Each row is a point on a landscape with many peaks, with its height.
A climber steps from a point to the highest of its 2 nearest points, and stops where none of them is higher. Distance is the straight distance between rows; heights are no part of it.
masut: [-11   6  13  23 -21  -8  -5   0   2  19 -11   3  20  13  64 -45  36 -56
   5  15  30  15  31]  height 21.5
Kinol: [-45 -13   1  -1   5  12 -25  -1  26 -22   1  29 -28   4 -16  -6  -2  28
 -25  41  -6   4  -5]  height 22.5
vov: [  2  46   6   5 -16 -16 -10  23 -17  28  -1 -36   9 -11  24 -24  -4 -34
   6  25   9 -21  28]  height 21.6
rila: [  4 -10 -16  -2  24  -4 -18  35  16  36 -19  32  50   5  39   3   6  -2
  34  -2  22  -6 -20]  height 10.1
pip: [-23 -10  -9 -45   0  -5  16 -14  -2  18   9  13  13   7 -50   4  -5  22
 -26 -26 -11 -24  14]  height 10.2
fus: [-28   5  -8  12 -29 -26 -29 -21   0  14  -5 -26  16   1  25 -11  13  14
 -15  14  23  10  36]  height 22.7
raz: [ 22 -26   2   5  16  20  30  21 -22 -15  45 -14   0  15  16  11  10  37
 -14 -29  -6 -19  13]  height 13.1
bog: [  5   9  -8  -5   0 -20 -42 -18  -9  39 -29  21  12   1  55 -16 -25   6
  26  32  16   2   4]  height 30.2
depig: [ 12  12  24 -23  30   7  35  29  -6  -6  10   8  35 -45  -6 -28   1   7
  17 -26 -35   1 -31]  height 51.7
pul: [-11   0 -11  40 -31 -15   4  18   1  23 -26  -8   8  19  51 -16  51 -32
  13  29  39   9  38]  height 17.2
Lubi: [  0  -6 -32  16  21  -7 -23   0   1  48   9  -1 -13  41  38 -18  -4  -4
 -10 -15   9 -17  20]  height 5.8
nedis: [ 41  -7  23   5   4  16   4  -1 -21 -11 -12 -39 -13  -8  -6  21  31  18
  35  -4   5 -16  -2]  height 39.0
ket: [ -7  -2  -8   0 -16  -8 -43 -25  -8  -6 -18  25   5  -3  49  -4 -29  23
  28  66  16  -1   5]  height 25.3
Melug: [-17  20 -10  20   5 -13 -10 -16 -20  36 -19  -2 -23 -15  23 -30  -4 -19
 -14  -4 -28  33   3]  height 33.7
leda: [  0  29   8   7 -14  -8 -16  39  -2   4 -13 -34  25 -10  -6  18 -17 -33
  15  45  23 -24  17]  height 28.3
tel: [ 38   0 -12   1 -18   0  38  -3   1 -16   9   7  14  17 -46  51 -19 -21
  22 -17  20 -15 -29]  height 28.6
kozit: [-11 -38 -19   0  25 -13   4  17   7  -6 -20  -7  24 -37  -1  20 -16  47
 -11 -17 -12  40 -11]  height 9.1
sibi: [ 31  -2  23 -48   3   4  63  12 -14 -31  32   0  20 -29 -29  -2 -18  13
  12 -27 -26 -15 -28]  height 42.7
fofo: [-32   9 -13  24 -13   2 -31   0  33 -26 -15   8 -37   3 -14  22 -11  14
 -19  49  11  17  16]  height 25.4
rumo: [ 36 -19  31 -14  19   5  13  29   6  19  44  -7   8  16  15  14  10  34
  -9 -37  11 -30  13]  height 10.5
puna: [  1  29 -25  29  -4 -10  19 -15 -28  18  -7 -16 -15  -5  -9 -10   1 -21
  -5 -23 -25  20   2]  height 38.3
lak: [ 33 -41   4 -21   2 -10  65   6  24 -22 -12  10  20  -5 -52  27   1  16
   4 -49   4  12 -18]  height 19.8
Sorup: [-44   6 -17  20   0  17   4   8   2 -22  16  10 -28  15 -12 -30   9   6
 -27  38 -27 -20  26]  height 19.6
lig: [ 14 -16  20 -49   2   3  18  29   2   0  24  -5  22   5 -12  15  10  48
  17 -11  13 -49  -1]  height 8.2
Dola: [ 12   4  12   9 -20 -10 -36 -61 -22   9 -34 -31 -25   1  20 -18  23 -21
  15   0   2  22   7]  height 25.7
mis: [ 25 -47  18 -50  24   1   4  22  10  12  15  30 -21  -8   4  20 -29  28
  14 -15 -21   1 -24]  height 13.5
foduv: [-14  29 -31  32  -3  -2  49 -16   4 -45 -19   4  -6  -3 -70   0 -13 -11
 -15   7 -13  -6  -8]  height 26.7
Papo: [ -2 -24 -24   1  -6   2 -52 -25   2 -16  13 -19   0  36  19 -12 -19 -24
  11  14  22  -2 -10]  height 6.6
Porok: [ 22  11  -5  40  24  30  19   5 -13 -23 -14   0 -45  -5 -29  27   3 -10
  -8  -9 -20  25  -6]  height 47.9
Mub: [-38  24 -11 -10 -22 -15  39 -20   5   6   9  17   2  19 -56  -7  -2 -10
 -46 -16  -9 -21  27]  height 12.4
figug: [  5  -9  -7 -10  14  11  -5  -8   7   1   4  15 -16  24 -30  -4 -13 -48
   1 -13 -10   0 -37]  height 3.2
livu: [  5 -29   6   1  20  18 -31   4   8 -34  13   4   8  26  32 -17 -13  -6
  27  30  16 -11 -28]  height 9.2
nez: [-17   3 -23  41 -14   9  -2  17  -5 -12 -30  -3 -11  -4 -12  40  15  -7
  -2  34   6  18  17]  height 30.9
bufaz: [ 25  19  11  34  10  28  -5  -1 -28   9 -32 -18 -62   3   2  39  19 -26
  -5   3  -6  25  21]  height 39.5
bifop: [ -1  -8 -15  29  17  16   4  27 -17  -9  29  -3  -5   7  29  19  -6  24
 -19   3  -7  -9   9]  height 16.4
gugel: [  5  13  24 -31  27  -9 -24 -15 -12  20 -14   3  23 -47  31 -38 -17  20
  12   1 -23  15 -22]  height 38.7
Luno: [-18  17 -20  40 -22 -15  -2  30  -5  -8 -25 -25  12 -20  11  21  -6 -10
   7  49  20  18  20]  height 38.6
rogu: [  4 -24  15 -27 -19  -8  54  18  13  -6  10  28  52 -23 -34  28  11  22
  -1 -35   3   0 -19]  height 16.8
Roki: [-17 -30  -6 -11  -5  -7 -36 -25 -13  15  -8  -6  17  -1  23  13   6  16
  -9 -13   7  24  16]  height 18.3
zusav: [ 10   6 -11  37  30  45  28   8 -20 -48  -3 -23 -29   1 -21  32  16  -4
 -43 -20 -13  32  31]  height 39.9
zile: [  0  48  16  -1 -23  -8  20   8  10   5  32  -3  26   6 -10 -22   0 -61
 -10 -27   4 -14  -3]  height 1.2
vebo: [-12  20   9  27  27  15 -15  31 -15  11  11  -9 -26  -1  23  17 -21  19
 -49  25 -11   1  41]  height 20.1
Gibok: [ -6  25 -34  43 -32  -6  40 -19  -4 -15   5   4 -21  11 -23 -15  10  -8
  -1  -8 -15  -3  -2]  height 32.3
kogor: [ 22 -10  20 -30  25   9  -8   3  -3  17  25  43 -26  -7  20   2 -23   1
  13 -12 -28  -9 -34]  height 14.7
dubu: [-20  29  26  -6 -24 -17  -3  -4  18  -5  16 -19  32  -2 -23 -15 -27 -57
 -27 -13   2  11  -7]  height 2.7
bepi: [ 28  29  15  17 -22 -18 -27 -29 -16  34 -28 -29 -19   7  30  -7  10 -52
  26   0  20  14   1]  height 21.9
mitu: [ -5 -28  -7 -36  24   1 -16 -10   2  38  12   6  -2  19 -14  -9   2  19
 -23 -43 -11 -20  11]  height 8.8
vofus: [ 19 -30  10  -3  -3   9  44   1  29 -39  -3  16   8  22 -64  50   3 -12
  -3 -24  30  -6 -20]  height 23.5
famog: [-22  14  -3  26 -21 -15 -19 -14  -5   8  -5  19 -28  -4  35 -32  -2 -22
  -8  37 -13  23  12]  height 29.5
siv: [-34  38 -22  -3 -29 -23  15  -4   2  22  10  -3 -16   2 -37 -16 -16 -25
 -36  11 -17  -9  35]  height 14.6
Fav: [ 14  20 -14 -17 -14 -10  -2  -1  30  -6  32  28  27  12   9 -16  -3  -4
  51  -3   7 -20 -55]  height 4.1
far: [ -6  -4  -7  -5  -5  -5 -31 -19   9 -12   8 -20  15  15 -17 -14 -26 -44
  -1 -12   6  10 -24]  height 4.5
lokog: [ 18  18  44  -3  -5  19   6  15  -6 -29  -8 -45  -8 -24 -37  22  12  21
   7  16   4 -26   8]  height 36.9
Gen: [-17  10  47  12  16  30 -14  17  15  -3 -22   9 -31   0 -18   6  20 -10
 -31  11  -6   1  19]  height 26.9
nuki: [ 10 -52   3 -25  -9   3 -20 -39 -12 -12  19  16 -13   2  26  19  13  49
  10 -15   0  14  -4]  height 15.1
funot: [ -8  19 -32   6  -5  13   6 -13  -2 -40  -5 -44  -3  -1 -50  43 -15  17
 -42  -8   4   8  35]  height 26.8
Zome: [-13  15   3 -30  26   2  -1  10 -17  12   0  10  50 -39  26 -52  13   3
  21  -6 -31   3 -14]  height 43.9
Geruz: [ 14  -5   4 -43 -13   1  -6  17  12 -16  27  16  23   4  -6  11  -1  25
  49  13  19 -41 -41]  height 5.9
sipi: [-17  13   8  -8 -16   4   9   2   2 -35   2 -40  13 -14 -54  26  -8  25
 -22   9  13 -18  16]  height 29.3
moseb: [ 12 -60  10 -31   4  15 -20 -38  18 -27   7  14 -41  28   9 -11  17  44
  33  -3   4  -6 -25]  height 13.0
leva: [-41  31 -37   8 -20  -6  16  12  -2  -4  13   4 -22   2 -35 -22 -14   4
 -20  43 -23 -33  26]  height 17.1
mido: [  8  10  34  21  17  -4 -19 -22   0  28 -20 -10  -7   0  52 -33  21  21
 -21 -17  19  18  18]  height 26.3
tenub: [  1  -3  -4 -16   7  11   4  -3 -37  10  27  30  -4 -11  27  -6  -6  -6
  14  -2 -35  -2 -23]  height 16.3
rarim: [  6 -12  40   1  10  27  -1   4  15  -4 -26   6 -23  11 -43  17  37 -25
 -10 -10   4   1   6]  height 29.4
bakir: [ 15 -11  28  14   8   6 -24 -35   8  -9 -14 -21 -13   6  23 -31  31  10
   6 -13   9   8  -6]  height 30.1
rufun: [-14  -8  -8  -8 -19   2 -18 -15 -36 -16  24  12  -6 -12  39   4 -11  21
  16  41 -20   2  -4]  height 19.9
redi: [ 19 -60   6 -26  21  13 -18 -12  21 -31   9   7  -5  22  15 -18  -8  11
  39  -1  11   0 -49]  height 11.3
Kidek: [ 16   4  14  11  17  19   0  11 -16  35 -31 -14 -30  15 -16  41  31 -30
  -6 -25   7   7  20]  height 33.6
ris: [-10  29  33  31  13  19 -10  28   8   1  -7  -7 -42   3  14  -1  15  -7
 -24  36   2 -10  39]  height 23.9
fug: [ 12   5 -11 -11  20 -20 -32 -37 -11  37 -22  23   8 -22  53 -25 -30  21
  26   4  -9  24 -28]  height 34.6
Nisis: [ 21 -42  39 -38   8 -20  11   1  26  -5   3  22  -1 -38   8  16 -27  45
  15 -22 -15  27 -39]  height 12.2
mizo: [-15  19  22  20 -36 -15  -9 -14  17   8  -1  14 -15  10  29 -41  19 -56
  -1  22  11  16  14]  height 25.6
kiru: [  0  30 -37  36  10  24  21  -6 -21 -26 -16 -45 -21 -14 -32  23   7   6
 -39 -16 -10  30  49]  height 33.2
Mepo: [-26  29 -38  20 -11 -12  39   8  24 -31  -6  23  -2  11 -62  -8 -27 -13
   2  29   1 -21 -30]  height 22.9
Virad: [ -6 -18 -18 -22  -1 -12  -7   4  12  25 -13  16  60 -13  11  -2  18  -3
  26 -22  11  14 -26]  height 12.1
buga: [ -8   7 -35   7   5  -4  -9  26   5  39  20  39  16  34  47 -10   8 -21
  16   7   8 -20   3]  height 7.5
burok: [ -7  32  -8  11 -44 -33  -6   7  13  13  13 -38  17   0  17 -36   6   1
   2  18  23 -30  27]  height 17.0
nes: [ -3 -56  11 -13  11 -12  11   9  20  -5 -18  13  20 -38  13   6  11  68
   2 -18  -4  29 -12]  height 10.6
buka: [ 44  13  -1 -36 -11  -5  42  -5  -9 -22  31  -2  24  -7 -44  28 -35 -20
  18 -25  -6 -24 -37]  height 34.8
Govi: [  3 -29 -24  -7  54   7 -28  10 -11  49 -15   0  -9  24  23  -6   3   4
 -18 -28  -3  -5  17]  height 7.4
nefi: [ -8 -14   2 -21 -11 -18  16   4  22   9   7  13  54 -18 -21   7 -10  -1
   2 -35   7  18 -29]  height 14.3

Where does a climber stop that starts at each point below?
pip -> Luno
buga -> depig
lig -> Porok
Gen -> Porok
dubu -> fus
rufun -> depig
masut -> puna
pul -> puna
nes -> depig

For each start below, name every point that the climber comes to, in order.
Govi -> mitu, pip, Mub, siv, leva, Sorup, Kinol, fofo, nez, Luno
lak -> vofus, tel, buka, sibi, depig
Lubi -> buga, rila, Virad, nefi, rogu, lak, vofus, tel, buka, sibi, depig
Geruz -> lig, rumo, raz, bifop, vebo, ris, Gen, rarim, Kidek, bufaz, Porok
